Each row is a point on a tangle of strands that fork, close into loops and nearly touch. The rows are in no order.
(in the rows, 128 means zero)
Two points are linked if the straight distance between their rows is under 108. Some points are linked to none.
k326: [128 104 104 110 112  93 198 133 104 122 149 112 116 136  97 129  99 111
 224 152 205 118 121 137  72]
k321: [ 89 102 182 115 158  93 156 152 144 154  67 123 132  98 169 125 140  82
 153 149 138  92 129 125 115]
k862: [193 147  98 139 120 135 103 174 165 129 186 117  81 100  85 137 171  84
  53 151 143 173 123 164 166]
k698: [170 127  80 124 116 162 102 158 125 114 162 103 127 132  81 143 112 115
 129 107 132 176 137 148 151]
k790: [153 102 115 124 133 130 144 128 106 139 121 123 118 126 111 131 115 119
 173 123 127 145 150 127 128]
k382: [150 124 137 151 136 123 107  86  84  93 149 123 138 126 110 107 124 135
  74 155  77 120 125 110 124]
k365: [115  68 119 125 183 102 166  83  78 124 119 147  99 125 122  97 129  94
 120 126 113 101 159 114 137]
k109: [141 211  88 156 144 170  98 157 175 114 107 126 110 105 128 137 128 179
 102  80  94 168 139 153 195]
k283: [178 146  93 130 128 148  98 108 126 122 168 160 108 128 130 116 143 167
  52 141  94 182 149 132 155]
k979: [ 98  80 165  92  94 120 160 164 145 154 119 121 145 172 134 135 140 116
 181 100 158  87 123 141  93]
k147: [ 98 130 129 155  99 140  72 110  79  72 169 100 174 158 121 125 116  93
 110 109 111 132 112 119  95]
k164: [107 123 111 128 112 180 101 112 128 139 123 134 170 157 141 125 109 196
 144  88 111 142 121 101 138]
k275: [185 166 117 141 126 146 123 181 203 144 148 130  75 116  91 138 179 117
  51 139 130 186 144 154 195]
k820: [158 225 137 197 140 137  95 179 182  87 120 104 104 107 150 147 167 133
  90 132 104 167  96 134 158]
k415: [108 189 105 149 121 146  77  97  96  44 161 112 137 129 132 105 104 139
 114  88  89 134 132 142 135]
k362: [ 62  77 155 116 172 148 188  79 101 137  77 180 170 112 164 112  89 123
 122 113 124  92 134 120 140]
k190: [138 135 106 132 118 168 102 126 143 140 107 128 132 119 129 116 115 190
 122  95 102 149 137 119 168]
k848: [ 90 106 147 100 141 102 208 123 116 111  94 140 128 111 134  98 108 122
 185 124 147  61 131 149 105]
k606: [ 96 197  98 153 129 164  97 107 119  67 137 117 149 145 142 114  91 194
 148  71  90 126 126 138 139]
k890: [103 120 145 109 161 105 142 105 146 179  51 160  99 100 161  90 120 164
 114 104 117  98 173 135 165]
k941: [117 122 134  96  89 135 193 133 106  87 146 140 144 158 129 133  93 138
 212 124 152 111 141 169  80]
k867: [ 95 100 146  94 102 100 216 125 109 103 132 148 118 146 114 115  99 132
 223 138 178  81 126 148  78]
k253: [171 140  93 126 141  71 146 165 132 130 134  94  71  96  60 114 138  90
 160 163 173 136 141 136 136]
k794: [ 98 128 143 119 158 134 115 112 108  89 119 135 132 118 168 131 125  98
 123 120 102  99 135 140 113]
k187: [155 148 150 169 143 122  86 136 118  79 129 107 137 112 113 128 147 113
  90 160  84 114  98 118 108]
k850: [123 173 103 164 155 167  87 111 159 125 107 137 145 130 158 133 129 207
 118 118  92 153 100  97 169]
k233: [ 93 132 153 111 131 131 173 136 128 100  83 132 131 137 137 119 109 142
 195  97 116  79 142 159 119]
k425: [130  73 132  95 136  94 120  83 116 170 147 151 104 109 145 108 135 106
  84 142 153  99 139 102 121]
k804: [134  99 127 141 104 131  82 125  99 136 153  99 177 129 121 161 133  96
 114 163 133 130 103 115  84]
k861: [142 139 128 122 136 131  96 128 105  95 135 121 102 113 158 132 138  76
 125 151 112 134 135 152 108]
k442: [112  99 146  84 117 103 175 167 144 135 110 119  89 157 112 120 137 115
 212 101 156 107 153 152 106]
k312: [144 207 107 193 136 150  61 164 154  59 154  95 141 118 141 149 151 124
 112 136 115 176  72 127 130]
k440: [143 113  91 117  80 140 123  85  68 130 157 125 152 127  94 132  75 125
 133 131 135 148 154 104 128]
k816: [ 55  47 165 102  88 138 178 104  98 122 145 141 187 163 133 127 112  95
 139 103 174  68 103 113  83]
k231: [171 127  67 115 114 139 121 125 120 124 160 113 103 102  64 108 121 141
 109 115 128 160 160 135 173]
k44: [105 205 129 162 142 164 115 159 157  76 104 109 137 151 180 147 130 152
 166  74  91 136 103 147 137]
k771: [129 165 110 122  88 158 121 164 123  64 145  92 150 120 101 138 105 148
 160 110 130 135 125 145 125]
k630: [ 72  42 130 120  96 110 185  91  76 137 166 133 171 151  98 113  98  68
 151 121 188  87 130 101  78]
k960: [190 127  91 116 122  99 113 161 152 173 166 110  89 102  62 143 169  85
  88 145 167 158 124 142 150]
k205: [100 102 176 120 148 116 126 128 122 117 102 117 150  91 163 140 130  83
 132 157 134  91 122 129  92]
k189: [137 104 138 134 124 143  83 130 130 144 133 101 155 158 136 154 150 105
 128 119 121 131  90 109 106]
k167: [143  78 142 140 159  98 137  86  79 114 150 139 115 122  93 108 133 103
  78 158  99 102 141 108 116]
k779: [138  82 107 111 116  97 162 138 116 180 134 105 132 124  95 136 119  98
 195 157 185 116 123 120  86]
k837: [156 167 120 162 140 156  71 113 133 112 162 139 131 144 144 134 152 157
  64 136  77 176  97 117 147]
k466: [143  90 115 126 175 118 144  83 102 146 106 161 115 111 123  97 121 149
 111 116  86 111 163 120 148]
k904: [208 165 143 135 110 138 136 169 183 159 162 148 118 115  99 163 178 145
  31 202 125 170 101 141 142]
k336: [ 69 110 145 143 105 168 101 112 113 104 142 128 200 170 160 147 121 129
 149 119 130 116  79 100  92]
k306: [148  92 121 123 116 109 121 153 118 173 140 103 146 113 100 163 134  83
 147 155 163 122 116 124  86]
k668: [128 207 106 181 150 167  77 159 130  63 135 107 126 138 156 147 122 133
 131  98  98 171 105 138 151]
k351: [ 64  77 173 113  93 158 157 110 112 126 143 146 205 169 140 141 108 153
 156 115 152  91  92 111  96]
k494: [161 108 100 105 122 107 115 100 112 159 152 128  86 103 109 123 128 100
  98 155 162 125 150 120 116]
k550: [ 88 130 173 127 160 113 161 143 148 128  60 123 137 128 158 138 129 117
 157 107 106  91 139 141 137]
k242: [160 134 143 119 107 115 111 175 179 214 106 105 123 123 110 160 157 103
 117 137 149 158 135 126 147]
k480: [146 191 150 134 158 122 124 126 159 151  81 164  95 104 166 116 151 163
  74 140  78 128 147 142 166]
k887: [110 152 132 121  60 163 153 125 103  74 165 127 173 167 125 146  79 171
 192 116 129 124 118 160  87]
k110: [104 184 108 168 115 136  63 128  94  32 175  89 164 150 130 114 110 115
 116 104 101 150 101 133 104]
k67: [102  62 111  86 126 113 176  78  89 152 137 148 131 140 139 108  82 120
 175 125 183 113 156 111 101]
k559: [134 128 119 118 143  82 153 171 136 122 115  91  77 117  94 108 133  95
 194 128 155 115 137 150 117]
k418: [121  82 106  97  83 130 154  91  79 134 157 120 153 142 102 124  77 126
 166 117 162 123 147 116 102]
k247: [119 111 136 100 169  75 167 107 140 171  80 139  92  92 116  81 122 137
 144 134 140  98 160 120 147]
k158: [ 73  91 136 134 152 157 146  73  93 111 106 164 178 136 156 120  99 157
 121 108  96 108 130 106 134]
k623: [ 92  80 139 151 109 124  93  87  77 114 170 121 185 157 122 138 122  67
  96 139 128 112 103 104  89]
k74: [ 91 148 163 129  97 150 134 171 169 110 111 114 148 189 174 152 144 143
 186  94 129 109 100 138  99]
k834: [ 85 180 123 130 100 168 138 114 112  58 140 134 171 163 146 129  76 195
 175  84 106 105 121 148 112]
k657: [160 184 142 160 122 140 109 204 186 147  96  99 106 128 129 168 156 102
 121 127 116 183 141 138 173]
k34: [152 118  82 107  99 159 103 106 114 149 140 137 119 107 100 114 114 188
 100 105 126 148 157 116 161]
k75: [186 111  81 113 138  70 146 143 153 198 158 129  71 103  57 126 162 111
 106 188 193 159 130 127 149]
k945: [158 143 166 114 145 114 119 110 144 161 120 169 105 101 171 110 143 155
  48 171 106 117 133 127 137]
k488: [187 125 114 118 138  72 143 140 165 212 111 139  57 110  79 122 168 121
 105 167 153 176 153 125 162]
k648: [104  58 110 119 142  85 180  54  71 151 150 157 122 119 122 103  82  85
 143 164 190 108 149  90 104]
k197: [143  93 173 102 158  81 135  90 134 184 123 178  90  99 150  92 152 134
  66 162 129  99 141 106 136]
k214: [129 197 103 194 159 167  79 103 139  89 151 131 146 131 152 140 142 182
  96 153  88 170  78  94 143]
k744: [190 166 122 133  95 128 100 134 146 141 189 142 122 106 114 147 172 136
  27 198 131 144  97 133 120]
k923: [108 106 116 103 157  66 172 126 117 140 103 119  90 109 120  89 129 108
 179 133 169  83 136 121 118]
k33: [179 136 135 121 148 106 143 146 153 178  92 138  80 111 128 130 150 128
 121 159 113 174 157 129 162]
k469: [170  97 139 127 129  98 108 155 148 190 126 112 133 116 120 169 158  82
 113 177 136 132 111 125 112]
k951: [ 93  62 138  86 163 114 187  86 109 164  95 172 131 117 151  95  96 121
 154 126 162 105 141 107 132]
k621: [101 168 143 159 161 147 108 146 151 120  76 130 126 154 170 138 129 164
 152  73  78 129 130 126 159]
k330: [ 93 101 186  87  71 134 177 154 155 155 133 157 144 178 142 128 126 173
 192  99 159  93 129 151  96]
k681: [104 117 106 116 140 145 126  76  85 103 118 146 132 136 135 104 100 163
 130  99  87 118 156 126 140]
k807: [116 168 138 151 104 159  86 180 164 101 131  89 166 171 147 164 146 147
 168  98 133 140  78 121 113]
k159: [129 189 130 139 158 137 107 134 157 142  61 140  99 111 177 133 136 162
 119  98  80 135 151 143 178]
k400: [132 158 155 136 107 124 108 188 191 180  76  92 110 125 134 149 151 127
 131 121 127 154 144 117 159]
k631: [128 143 134 134 123 156  68 161 167 131 125  95 132 153 150 156 159 125
 132  99 112 151 103 120 129]
k517: [191 141 112 124 148 132 135 119 141 142 125 163  96 121 121 125 139 148
  80 156 100 174 162 140 162]
k756: [ 67 123 186 141 138 128 140 167 154 114  72 128 159 158 172 147 145 118
 166 100 124  82 108 140 111]
k68: [162 130 132 109 113 110  86 116 127 153 166 128 106  87 127 141 153 112
  57 183 141 117 123 123 106]
k920: [ 81  47 150 118 138 112 174  80  76 125 138 143 162 118 128 121 101  72
 117 144 156  96 131  97 102]
k719: [167 188 101 160 138 154 101 165 183 131 127 137  91 114 120 118 159 157
  64 116 104 190 140 153 204]

A tip is a point with one link. Name the tips that can be reached along the links from each point below, in the order of the rows.
k351 | k187, k440, k336
k34 | k698, k109, k164
k205 | k890, k253, k861, k657, k330
k744 | k820, k904

A piece is all that can be reached along the links. How many separate loops has the piece of each point below (a circle has one, a figure eight two, a Y none), and how many tips (points with one link)?
k110 | loops 2, tips 5
k904 | loops 0, tips 2
k418 | loops 0, tips 3
k960 | loops 0, tips 3
